Points, in no order, along strands that fork, close into loops and pass close to each other.
Two points are linked if the straight distance between their rows is under 57.5. Some points are linked to none.
J_274: [ 14.1  -6.5  -6.3   2.8 -16.7  -6.3   9.1 -12.5 -22.4   4.0   0.2 -22.7
  18.4   0.3   7.1  10.5 -34.5   0.8  10.7 -12.2   1.0 -33.9]
J_840: [  6.1   5.4 -22.3  24.9 -12.9  -2.1   9.9 -18.8 -15.7  -4.3 -17.7  10.4
 -25.5  -8.1  24.5 -14.4 -21.4  -9.3  11.7 -15.0  -7.1  37.7]
J_904: [  5.5  20.3  12.4  -7.7  14.0   1.8 -12.0  -8.8  -1.6  15.0  27.8  32.9
 -14.6   8.3  -5.0 -13.5  22.5   0.2  -4.4  18.2  13.5 -11.7]
J_926: [ 20.3 -20.8  11.3 -15.7  28.5  -2.8   2.9   9.9  32.9   1.2   6.1  -1.5
  14.2  -1.1 -14.4  -1.7  -1.5  26.0 -11.6 -14.9   2.5 -12.4]
J_868: [  7.3  17.4  10.1  13.1 -16.7  -2.3  -9.1  19.9 -38.2  21.8   2.8 -10.2
   4.1  28.9   6.6  34.9  -1.7 -15.8  19.6   7.8  20.1  -4.9]
J_895: [ -8.4  -3.6 -47.0  18.5 -40.1   5.9  -5.9  11.3  -8.4  -0.2 -13.2 -33.6
   0.3  -1.9   1.3  -0.6 -23.1  -7.5  21.0  18.6   4.1 -14.7]
J_557: [  2.4  20.1  36.7   3.5 -16.1  -5.2 -15.3  21.9 -22.1   6.8  -8.2   4.9
   7.6  26.0   3.1  22.8  -1.9  -5.7  36.1  -7.6  10.8 -11.7]
J_298: [ 21.0 -25.1   5.3   4.8  18.2  18.0 -14.6  17.2  32.6 -22.9  -4.5 -27.7
  16.5  -9.9  -9.5  -7.1  -7.8  30.3  -3.8   3.0 -22.0  -6.9]
J_426: [-19.9  -5.5  10.8   2.1  10.6  -9.5   3.4 -11.3 -33.5  15.1   2.6   8.1
  -0.3  -6.4   5.9 -13.4   7.4 -26.8 -31.4 -12.0   2.1   9.8]
J_887: [ -0.1 -17.8  12.6 -31.9  35.7  25.6  -1.8  18.6   6.1  -9.1  -2.2  -9.3
   4.1 -10.1  -9.2  24.1  23.9  32.4 -36.5  -7.5   3.5 -17.3]
J_882: [ 12.1   6.5  32.2 -10.0   7.0  -8.8 -20.1  22.0  -7.9  -1.9  17.3   2.9
  20.8  12.4   0.3  18.4  23.8  -8.4   5.5  -6.6   4.1  -8.5]
J_639: [ 10.6   7.2   6.9   5.3 -27.6   0.0  -8.6  20.7   2.9 -17.2 -13.6  11.2
  -4.5   3.5  12.1   2.9 -10.9  18.0  48.7 -19.2 -20.5 -14.3]
J_306: [  9.5  14.0  16.1   7.7 -12.6 -18.1  -1.1   9.6  -5.4   0.3  -8.9   2.2
  10.0   5.8  12.0   8.0  -9.6   3.6  41.2  -9.9   5.8 -24.5]
J_549: [-14.2  10.1 -37.1  14.5 -10.6   2.9   1.2 -29.8  10.2 -12.5  -2.8   8.4
   4.5   3.5   6.7  14.2  -8.5 -19.0   2.8  49.1   6.3  31.3]
J_973: [  5.3 -10.1 -28.3   1.6 -13.5  13.2  -5.3   2.6  -4.9  -4.7  -5.4  -1.4
 -34.6 -21.7  -8.6 -35.7 -20.0   2.2 -12.1 -15.8  -7.0  34.7]
J_584: [  7.6 -17.2  -8.9  -6.7   1.8 -16.1  21.2  -9.0 -14.0   8.3 -12.0 -25.3
  14.0 -12.0  -8.5 -21.2  -2.3 -10.0 -27.1  -4.2   4.5   4.6]
J_894: [ -2.4   1.2 -24.1  -4.4  -1.8  -9.1   0.6  19.4  28.7 -26.2  -3.2  15.6
  -9.6 -12.2   8.2  17.4  17.4  17.3  42.8  -5.6  10.6  -7.2]
J_533: [-23.2   0.4 -47.8   7.0 -29.4   8.8  -9.5   7.9   2.3 -13.1  -3.3 -30.6
  -5.9 -14.7  -6.4 -17.3  -9.1  -9.1   5.7  25.6   1.3   8.6]
J_152: [ -1.1  22.5   5.2  16.7  -2.4  -1.4 -12.0   0.4  -4.0  15.2  36.9  19.5
  -7.8  22.4  -2.3  -4.0  11.7  -7.1   0.9  37.6   3.8 -22.0]
J_69: [ -8.9  -2.1 -45.0  18.9 -24.6  14.8   3.0  -4.4   6.7 -11.4  -6.1  -2.1
 -34.1 -24.4   3.0 -15.1 -20.4  -2.7  -2.1  13.0  -5.7  40.0]
J_227: [-16.3  13.7 -27.4  15.4 -34.2 -15.4  22.5  -7.4  -1.1  -4.1 -21.4 -13.8
   9.0   0.9  19.7  37.2 -11.5  -0.8  46.0  -4.5   5.6  -5.4]
J_156: [  2.6   8.7  35.6 -26.9   7.3 -12.0   8.7  14.3  -6.9 -15.3  -5.8  -5.5
  21.2   1.2   1.6   7.0   1.8  11.7  -9.9 -16.0 -10.7 -37.2]
J_347: [ 13.0   8.1   6.6 -16.4  -8.4 -21.3   6.3   9.9   5.4   1.0 -10.5 -13.1
  29.5  15.7   3.8 -21.8   8.6  -5.7   7.5 -11.1  -5.7 -27.5]
J_87: [  4.4   3.5   8.7 -28.1  14.1   4.7  18.0 -32.8 -20.4   8.6   0.7  10.8
  -2.6   7.0   4.9 -18.5 -13.1  -7.2 -34.2 -31.6 -16.5  14.2]
J_355: [-10.2  27.7  12.2  13.0 -16.4   4.6 -16.4  22.7  -8.3   0.6   8.6  20.5
  -6.8  19.0  16.4  45.2  16.9   1.6  51.2  15.2  -1.3  -5.6]
J_431: [-14.6  -6.6 -29.7   8.3 -26.4  -5.6   0.4  27.9  -8.3 -12.8  -6.1 -27.8
 -14.5 -23.0  -6.1  23.3  -8.3  -3.2  29.3  -9.2  23.0  -0.7]
J_287: [ -8.0   9.0  -0.8  13.0 -44.9  -1.2   7.3   4.7   8.1  -9.4 -16.4  11.6
   1.5  17.0  15.2  23.1 -21.9   1.9  51.7 -16.5 -26.8  -0.5]
J_931: [  6.6 -17.3  -7.0   0.6  -6.8  14.4 -11.8  38.4  -5.5 -37.8 -12.2  -3.0
 -17.7  -4.3   7.1   3.6   8.0   5.0  30.2 -27.5   1.5  -3.4]
J_677: [ 29.3 -27.6  -5.0 -10.5  -7.1  -6.3   5.0  12.5 -15.8  -1.0   5.4 -30.1
   0.9 -19.8 -12.1  11.9 -11.3  -0.1  -5.3 -14.6  17.0   8.4]
J_883: [-10.3   6.2 -12.1  16.4   8.1  -2.3  -1.1 -11.2  38.6 -12.1   3.1  35.2
 -17.4  -4.1  12.4 -21.1 -16.4  -4.9  17.6 -15.5 -18.6  26.2]
J_949: [  1.6 -11.6  20.4 -41.8  25.0   0.7  21.7  -8.8  36.5   9.7  -8.6  -5.8
  22.7  -7.7 -10.6  27.3  11.3  22.9 -33.0 -17.9  -7.7 -12.6]
J_16: [ 11.2 -15.1 -20.6  16.0  -3.4  19.9 -13.8  28.0   9.1 -44.6 -13.9 -20.2
  -1.5  -5.1   8.3  -6.4  -1.6  14.1  26.4   1.2 -12.4  -3.8]
J_851: [-21.9  -4.1 -29.0  12.5 -13.5  -2.2  -6.7  -1.3 -27.2  16.1   3.6   4.6
 -23.8 -26.2   0.2  -3.6  -2.1  -9.1  18.8  -3.7  26.9   3.5]
J_33: [  8.7   5.6   4.5  -7.2  15.1   1.7 -23.6  12.5  -2.6   4.5  27.2  19.8
   1.1  -2.9  -0.1  -9.2  24.5  13.6  13.0   7.2  14.3 -23.4]
J_666: [-12.2  -0.4  36.8 -14.5  31.4  13.5  -3.6 -17.9  29.6  26.3  -8.2  19.2
 -18.5   9.1 -14.8  -8.4   6.2  27.6 -37.6 -31.3 -11.1  10.2]
J_457: [ -0.3  22.5  15.4   6.0  -0.8  -2.3  -5.5 -23.3 -40.2  18.5  12.4  27.6
 -15.7  11.2   6.0 -13.8   0.6 -19.8  -2.5   0.9   6.8   8.5]
J_277: [-12.2  -2.0  24.6 -16.5  27.1  -9.1  16.6 -16.2  13.3  21.5   2.3  15.4
  13.2  -0.9  -9.1   1.3  11.0   9.8 -47.6  -8.5   4.7   0.1]
J_773: [-22.7  16.6 -15.7  11.8 -15.7 -27.7  10.5  -2.8  -8.7  14.0 -13.6  12.7
   0.9   4.0  21.8  37.3   2.4   3.5  46.6   2.4  17.0 -14.4]
J_235: [-18.4   9.0  29.6 -20.6  28.2  18.7   0.7 -19.3  16.6  25.7   3.9  27.4
  -4.2   7.7  -7.7   7.3  22.0  20.3 -50.1  -4.4 -11.7   8.5]
J_736: [ -6.9  17.5  -6.6  -3.2  -0.4  -1.4 -15.2  28.7   7.8 -17.4   8.2  17.9
 -15.1   4.1   5.9  33.8  28.3   9.3  45.0   6.7  18.2  -8.3]
J_509: [  2.1  -3.5  18.7   8.0   6.3   9.9   2.5 -32.6  36.9  16.9 -15.7  -3.3
   9.5  18.6 -12.8 -18.9 -13.2  10.8 -45.0   6.5 -31.4  19.9]
J_790: [  9.6   3.1  10.6 -12.6  -1.4  15.5 -31.1  26.3 -13.0  -5.3  12.6   3.1
  -4.7   6.9   4.3   2.2  21.2  16.3  34.3  -7.4  11.4 -28.5]
J_596: [  7.8   0.0 -13.7  15.5   8.5 -11.3   4.8  -5.1  56.2  -0.2  -6.2   8.3
   2.9  -2.4  -8.3  -7.4  -3.4   8.7  13.6  13.4  -5.6  18.8]
J_327: [  1.9  -4.2 -10.6 -12.4  -5.1   3.9  17.9 -35.9 -23.1   9.2   0.8   3.1
  -7.9   2.9   3.5 -32.9 -26.7  -9.4 -15.0 -18.8  -3.6  -1.2]
J_129: [-19.5  -6.8   1.3  10.2   8.7 -15.5   8.0 -12.5  -0.4   8.7  -0.9  11.1
   2.6   0.1   8.0 -20.9  -6.6 -32.1 -14.6 -21.8  -7.3  27.8]
J_484: [-20.9  14.4 -35.6   7.9  -9.3  -6.6  20.5 -29.1  21.7  -9.5  -1.4  -0.7
  -1.5   1.2   1.6 -14.4  -5.0 -27.5   7.8   1.6   1.4  38.9]
J_137: [-18.2  -0.4 -12.6  15.8   9.2  -6.3   9.2 -24.7  24.6   2.6  -7.7  -4.0
   3.3   5.7  -2.1 -12.4  -9.8 -21.9  -7.4 -11.2 -12.6  52.9]
J_198: [-12.6 -15.5  19.0   9.0  40.3   8.8 -20.8  10.1  22.5  13.3   6.3   9.0
 -12.4 -10.2 -16.8  -2.8  14.8  27.5 -15.4  -0.2  15.4   2.1]
J_971: [-12.1   8.6 -12.2  10.1  20.6 -11.1   2.4  10.9  32.8 -13.5  -3.2  22.9
 -17.4 -20.9   4.0   0.2  17.9  14.2  28.0   6.2  17.2   9.6]
J_455: [ 13.8  26.0  11.3  18.5 -12.6  -1.0 -12.1  22.6   1.0   0.6  25.6   6.3
   0.6  30.2   1.4  16.5  18.8  -9.7  17.4  29.3  -0.2 -21.5]
J_976: [-17.7  -4.8  15.0 -30.8  37.8  23.5  -1.1  -4.1  16.8   9.1  -0.7  15.1
 -10.3  -5.8 -18.6  18.0  25.2  32.9 -48.5   6.7   0.3 -12.5]
J_160: [ 31.6 -15.7  22.9 -17.1   6.2 -13.4  10.1  -2.7  20.7  -1.0   5.2  -9.8
  20.8   7.2  -8.8  12.4  -6.4   5.7  -4.1 -15.8  -1.1   1.5]
J_145: [  6.0  -6.7   1.3 -40.7  19.6  -3.1  17.3 -25.2 -20.8  19.5   7.6  -4.5
  14.0  -2.5  -5.8  10.3   9.8  -7.8 -33.4  -0.1  13.9  -6.8]
J_215: [ 17.5  -1.6  16.3 -43.6   4.6 -13.6   5.3  -3.8  -9.6  18.4  16.4  -4.8
  26.5  12.7   2.7  18.5  22.9  -8.8 -22.4 -11.7   6.5 -13.9]
J_237: [ 17.8   0.9  40.2 -11.2 -18.1   0.8   1.9   0.2 -16.4  -9.4  -3.6   2.5
  12.9   5.3  -3.7  -2.3  -6.8  -1.9  29.6 -26.7 -21.6   0.1]
J_128: [-19.5 -17.7  -4.9  18.0  21.9   9.9 -15.5   0.5  38.7 -11.8   2.2  24.5
 -20.7 -15.4  -3.0 -21.3  -3.1  14.1   8.6 -13.1  -4.9  13.9]
J_483: [-17.1  13.5  12.4 -24.3  12.0  -5.0  10.4 -25.7  -7.4   6.0   5.9  28.0
   2.6   3.9   4.3 -24.3   2.5  -9.8 -33.5 -23.5  -8.3 -15.7]
J_157: [ -2.0   4.4   1.3 -27.4   1.1  12.0  -0.9  -2.1 -51.1  15.3   7.8 -25.2
  -5.6  -7.6 -18.2  10.2  10.0   0.5 -31.0  15.8  24.7 -18.0]
J_19: [ -8.0  -1.3  -2.0 -15.9  -1.4 -14.2  17.5 -19.3  12.6  10.0  -0.2   8.3
  25.1   5.7   7.5 -32.8   3.0 -11.1 -34.9 -11.2 -18.1 -18.2]
J_573: [  4.9  -9.0 -26.6  20.2 -22.8  -3.4  -2.3  -8.0 -16.2  -0.8  -0.5 -29.2
  19.2  -0.4   8.3  -4.0 -32.0 -16.6   6.8  16.7  -7.7 -18.9]
J_616: [  3.9 -19.8 -17.3  17.3  -1.9   1.2  11.1 -15.7  -5.5   2.8 -11.6 -19.1
   0.7 -13.1  -7.0 -27.8 -18.2 -13.5 -26.5   9.9  -6.2  27.5]
J_381: [  3.5 -25.6  -1.7   0.3   9.3   4.4   3.9 -26.6  -2.4  22.6  -0.9   1.8
 -15.2  -4.8 -11.9 -17.2 -19.3  -7.7 -29.4 -28.6   7.6  34.8]
J_312: [ 12.7  11.5  34.3 -16.4  -7.7  16.8 -16.0  15.9 -16.6  -2.8  30.2  -2.7
  11.8  27.1   0.2  19.5  21.6  -0.7   0.4   1.7 -18.2 -14.8]
J_722: [-10.6  13.2  14.7  11.8  24.2  -0.9 -12.3  -7.8  14.0   2.8   8.2  49.6
 -28.0  -4.4   8.3  -9.8   5.9  -1.4  11.8  -1.0   9.6  30.0]
J_376: [-13.4 -25.5 -14.2 -18.0  25.0  31.9  15.0  -5.3  26.7  -2.4 -25.5 -11.6
   7.6 -13.9  -6.2 -15.3  12.5  40.4 -51.4  -6.8 -15.3 -16.1]
J_544: [ 11.2   1.5  21.3 -49.2  23.8  -4.6   7.1   3.9  15.4   2.9  11.9   5.1
  13.3   6.0  -6.7  23.7  20.5  12.2 -26.2  -4.7  -3.7 -17.4]
J_564: [-11.1  12.6  -0.3  10.6  10.9 -28.3   6.0  -0.7  14.1  -4.9   8.3  18.9
   1.5  -6.0   9.0  12.5  12.6 -11.5  29.9   6.5  20.5   4.4]
J_734: [-12.1   2.4  -9.2   1.0 -18.8  -2.6 -15.9  34.9 -32.3   3.1  -8.1 -25.3
 -12.6 -13.4  -8.4  26.8   6.7  -6.3  20.6  -3.5  32.0  -5.0]
J_30: [  4.5 -17.0 -23.5  23.1  17.3  12.7  -5.9  15.1  17.1 -28.7 -14.3  -7.1
  -6.9 -14.1   0.4 -30.4  -3.5  12.1   7.7  13.3   0.0  -6.2]
J_150: [  5.5  -0.6  -9.7   2.3 -17.1 -26.7  14.7  -0.1  -5.4   8.3 -13.3 -32.5
  24.4   6.9   3.0 -17.8   1.1 -21.6   2.2  -1.1   4.7  -6.0]
J_500: [ 11.4  12.8  25.4  -5.2 -13.4  37.9 -30.4  30.5 -29.7  -6.6   4.1   2.0
 -19.3  27.1  -9.6   6.9  20.6  19.3  28.8   0.7  -7.0 -19.5]
J_572: [ -8.5  -3.6  15.1   9.2  35.0  14.4 -27.4   1.9  10.6   4.5   4.0  31.7
 -26.4  -9.5  -1.5 -14.1  11.8  16.1  -3.7 -11.1   3.2  17.2]
J_172: [  0.4   4.8  -4.1   7.9 -20.5 -19.3  12.7  21.9 -25.6   8.7 -25.9 -19.6
  -1.1   9.7   3.2  14.6 -22.6 -16.8  13.6  -9.0  27.7 -11.8]
J_859: [ -8.8  -1.8 -23.2  17.3  -6.8  -3.4  -0.1 -11.0   3.2  -7.0  -7.6 -10.9
   6.5   4.8  -1.0 -18.4 -15.0 -34.2 -24.7  32.6  -9.4  29.4]
J_669: [-16.9 -10.4 -10.7   8.5  -3.3  -6.8   1.9  -5.7 -41.4  14.7   3.6  -8.0
 -11.3 -22.2  -1.0 -17.3  -5.3 -13.4  -9.7 -10.2  17.8  -2.0]
J_92: [-22.1   6.6  11.3 -13.6   7.5   8.5   6.9 -14.1 -58.2   8.6  -0.7  -2.2
 -16.1 -11.2   2.0  -7.0   0.0  -5.3 -46.8  -6.6   5.2   0.3]
J_194: [ -0.9  -4.6   1.0 -11.2   6.7  -7.0   3.0   0.8  28.2 -11.1   6.7  -3.1
  24.5   2.0  -3.1 -28.9  -3.4   6.0 -21.3   0.4 -21.4 -27.8]
J_891: [ -4.4  15.2   4.1  14.3  -2.8 -18.8  10.4 -18.2 -20.2  13.3  -5.9  25.5
 -16.0  -6.0  13.2 -15.2   0.5 -14.1  18.9  -0.8  14.2   4.0]
J_269: [ -0.5 -18.8  15.5  -6.3  15.5  -4.5  19.9 -26.0  12.8  27.2  -4.7  -0.9
  10.3   2.3 -12.0 -11.1 -11.4   1.5 -39.9 -15.8   1.0  13.4]
J_826: [ -8.4  -2.3 -22.3  14.3 -10.1 -16.6   2.3 -11.9 -25.4  13.7   9.4  -0.1
  -7.4 -17.5  10.9  31.0   6.9 -10.6  27.0   8.3  33.6   6.5]
J_745: [ -2.6  18.7  33.0   9.7 -23.2  20.1 -22.6  25.9 -14.8  -5.6  15.2  13.7
 -14.2  23.0  -2.4  18.7  18.2   1.7  39.2   5.4 -15.4   5.0]
J_142: [  5.7  10.0  15.0 -23.5  -4.1  10.3   5.5  -8.4 -45.6  17.1  11.6 -27.1
  12.9  18.1  -6.0  30.1  11.3  -9.7 -18.7  19.0   4.5 -22.1]
J_93: [ 11.1   8.6  16.6 -19.6  28.5  15.4 -17.7   8.1  -6.5   3.1  29.4  -2.6
   8.4   1.2  -6.8   6.6  31.4  19.7  -8.0  21.6  -0.7 -21.5]
J_609: [-12.2  -8.8 -31.6   6.1 -13.5   6.2  -5.4   5.0  -8.6  -2.9  -1.1 -30.8
  -2.7 -26.8 -13.1 -36.6  -2.0  -5.2 -17.2   7.5 -10.5  11.3]
J_707: [ 14.4  22.4  22.6  -8.7  16.4   3.0   2.6 -10.4  -9.0   4.0  35.8  -6.6
   9.8  13.1  -5.1  13.5  22.4   3.0 -19.3  32.5 -10.9 -22.8]
J_654: [ 12.5  -1.2  -1.5   4.7   3.1 -12.5  -2.0  21.7  46.7 -24.0  -8.4  -6.0
  12.4   1.0  -3.5   4.8   0.6   5.8  25.1   1.0  -7.4  12.5]
J_342: [-12.7  -8.6  -5.1   5.0  15.7   6.1  -5.0  10.2  38.7  -7.5  -8.8  -3.3
  14.4   0.6  -6.9 -34.1   2.3  11.0 -30.0  13.6 -30.0  -3.5]
J_910: [  0.2  -5.6   8.5   7.7 -43.8   1.0   4.0   9.1 -16.5   9.9 -18.6  13.2
  -7.5  20.7   3.3  22.5 -26.9  -9.5  34.8 -29.7  -4.1   4.0]
J_357: [ -5.6 -28.7  10.5  -6.7  35.4  11.4  -1.7   7.2  27.7  10.2 -11.3 -10.1
  -7.7 -10.5 -19.2  -7.4   2.8  39.1 -20.7 -12.4   6.9 -15.2]
J_223: [ 13.0  -8.6  -5.6  12.9 -31.6  -9.3   1.4   4.5 -13.2  -5.8 -12.7 -36.4
  17.5  -2.1   7.5  14.6 -13.5 -14.8  32.3 -13.4  -5.9   6.7]
J_208: [  4.1 -10.1 -42.3  24.9 -16.0  21.7  -8.6 -11.0   0.5  -6.2  -9.6  -5.3
 -11.1 -22.1  -1.8  -2.0 -25.2  -1.4 -12.8  46.5  -2.7  31.9]
J_792: [ 13.0 -31.5  11.4 -17.2  25.6  28.9 -16.9  29.2  -8.1 -12.0   6.2  -6.1
  -5.3   4.1  -6.2  18.5  17.6  15.1 -20.3 -20.8   6.7  -7.2]
J_452: [-12.1   6.7  -9.9  16.1  10.7   9.0 -18.8  -3.6  33.6 -12.9   2.0  13.7
   7.3   3.9  -2.1 -28.4  -5.2  -6.5 -12.7  29.1 -29.1   7.4]
J_529: [  9.3   2.1 -17.6  17.1 -17.1 -12.2  22.8 -25.7 -13.2   7.8 -12.3   5.8
 -12.8 -11.9  13.3 -25.6 -18.8  -3.4  11.5   5.6   7.3   9.9]
J_438: [ -6.8   6.3  -5.3  13.4  13.3  -7.7  -2.6  15.3  12.8 -22.7  -8.7  16.1
 -14.1 -16.5  -2.4 -37.8   1.5  14.2  13.2   3.1   5.2 -21.1]
J_742: [  9.8   6.3  -7.2   8.3 -16.6 -17.6  13.5  11.6  29.4 -30.3  -3.6  -3.3
  14.8   1.0  13.4  21.9 -10.9 -14.1  37.9  -0.2  -9.9  10.9]
J_601: [-10.7  19.7  -1.5  11.6  -8.3 -24.3  -2.7   1.5 -17.1   6.7  10.5  10.4
   2.9   0.5  13.0  34.4   9.4 -19.4  36.4  10.9  24.4  -6.2]
J_429: [  9.4  -4.8  39.8 -15.3  -5.7  -1.2  -9.5  24.4  -2.4 -17.4   4.7  11.6
   5.7   4.4  -3.3   7.3  14.0   0.8  16.5 -24.2 -15.0   8.8]
J_131: [ 24.2  -6.6  27.4 -15.4  -7.8  -4.5  -0.7   1.7 -33.9   3.3  13.2  -3.9
   4.7  12.0  -0.4  27.7  -7.2 -19.2  -6.6 -11.9  13.2 -13.5]
J_359: [  3.8  25.4  14.9   2.5   0.5   2.8   3.2 -16.6 -32.0  20.5  25.1 -18.7
   6.3  19.5  -4.4   8.4   9.3  -9.5 -12.6  32.8   5.7 -25.1]
J_116: [ 14.8 -28.6  13.0  -9.7  20.6   9.3 -14.1  28.0  16.5 -25.0   0.1  -7.6
   7.9  -8.9  -4.5   1.6   2.2  21.3  -7.7 -20.5  -3.8 -13.7]
J_607: [ -1.2   1.0   4.9  12.7  -8.5  -4.4  -9.8  15.6 -41.6  13.3   4.3 -23.1
  -3.5   0.8  -2.7  22.5   8.1 -16.9  -2.9  19.0  29.3  -4.3]
J_498: [ -2.0  23.7  13.1 -11.0   8.4   2.3   5.6 -29.8 -45.1  21.2  16.8   6.9
  -5.0  15.6  -6.5  -5.2  11.8 -14.3 -27.1  20.9   5.6  -1.5]
J_818: [-10.0  15.2 -14.1  19.6   3.5   2.4  -5.7 -19.8  26.7 -10.8  -5.0  13.3
   5.0  12.7   3.6  -8.5 -22.4 -25.6  -9.2  36.7 -13.8  32.2]
J_217: [ 11.4   5.4  20.7 -17.2   0.4  38.7 -25.2  35.8 -28.0 -19.3  11.7  -6.1
  -6.0  16.9  -8.0  13.5  28.5  11.6  -3.7   9.9 -13.8 -19.8]
J_830: [ -8.5  16.6 -37.9  10.4 -14.1 -17.4  31.7 -23.1  17.8  -8.1  -6.1   4.2
  -2.6  -4.8  14.3   7.2  -1.2 -12.1  25.2   9.9  10.6  18.5]
J_167: [ 10.6 -14.6 -14.4   6.7   3.2  15.6  -3.2  -3.4  -6.4   3.0  -9.6  -7.5
 -22.7  -0.1   2.3 -18.5 -19.4 -11.2 -17.8 -40.6  -3.3  47.3]
J_502: [-12.4   1.6 -53.7  17.4 -36.2  -2.5  15.1 -25.9   0.1 -13.8  -7.5  -2.6
  -2.7  -7.6  19.4  24.3 -12.8  -8.6   8.1  44.2  -3.3  11.0]
J_446: [ -3.7  -2.9   6.4 -15.1  14.9   7.9  19.2 -29.0  31.5   4.7 -11.3  -3.3
  27.7   5.4  -3.7  -7.9  -9.0  16.2 -45.6  20.5 -34.4  -3.5]
J_913: [ 11.5 -18.2 -23.4   6.5 -24.0  -6.9  -3.3  26.0  -9.0 -10.2  -0.8 -27.2
  -7.3 -28.0  -9.0   1.5 -13.2   4.1   5.2  -1.0  15.4  -1.6]
J_916: [ 13.1 -14.9  15.1  -3.3 -24.2  19.3 -11.2  24.3  -4.5 -26.7  -4.7  22.9
 -23.1  -2.2   1.4  -2.9   7.1  12.8  39.5 -23.0  -7.5  -5.2]
J_187: [ 15.2   7.3   5.5  12.3   6.7 -15.0   7.9  -8.5  18.4  -8.3  -4.3 -15.6
  25.1  -3.5   6.1 -21.1 -10.1  -3.4   1.1  25.7 -16.5   0.8]
J_979: [ -4.4  22.9  -1.2  18.2 -17.8  -5.8  -2.2  -3.9 -23.8  30.3   7.3  15.1
  -8.5  28.2   2.4   2.9   1.9 -16.7   8.5  29.4  21.5 -17.4]
J_727: [ -5.2  -2.4  24.7   4.5  20.1   3.3  -1.9 -15.7  35.0  14.3 -13.7   9.7
  -8.2  11.7  -8.3 -25.3 -11.8  15.9 -20.3 -22.6 -20.4  19.8]
J_382: [ 33.1 -27.3  -5.5  14.2  -0.9 -19.7  14.0  -5.1   7.8  -1.1  -1.9 -19.4
  12.1 -14.6   0.0   9.4 -23.9  -5.0  -3.6   1.0   7.9  10.8]
J_465: [  2.4  -1.3  11.1  -1.2  18.8 -17.3   0.8  -9.0  12.4   8.4  11.3  19.5
   4.9  -5.3   1.7 -20.5  -6.2  -6.1  -5.2  -5.5   9.6  -6.2]
J_76: [-16.3  -3.8   4.3 -21.0  24.4  12.9  17.1 -16.5  36.6   0.7  -7.4   2.6
  17.6 -18.0  -2.1 -11.5   6.8  29.8 -40.9  -6.1 -27.5 -16.8]
J_8: [ 15.9  -5.7 -32.4  14.7 -24.8 -17.9  19.9  -6.3  16.8 -12.0  -7.8 -14.1
   8.5  -8.1   7.8  17.7 -12.3 -13.8  26.0  13.3   3.6  14.7]

A piece is two or more points that can be reached from each other along the links. Count, over all rows, the pieces, the separate loops (a circle has one, a figure eight two, a Y none), the forks (points with three links) and the tips (points with one).
pieces: 5
loops: 0
forks: 13
tips: 23

A tip is a point with one link. Name the tips that can be reached along the links from each point below, in the order of the rows.
J_306: J_910, J_438, J_382
J_859: J_274, J_347, J_327, J_502
J_215: J_949, J_145
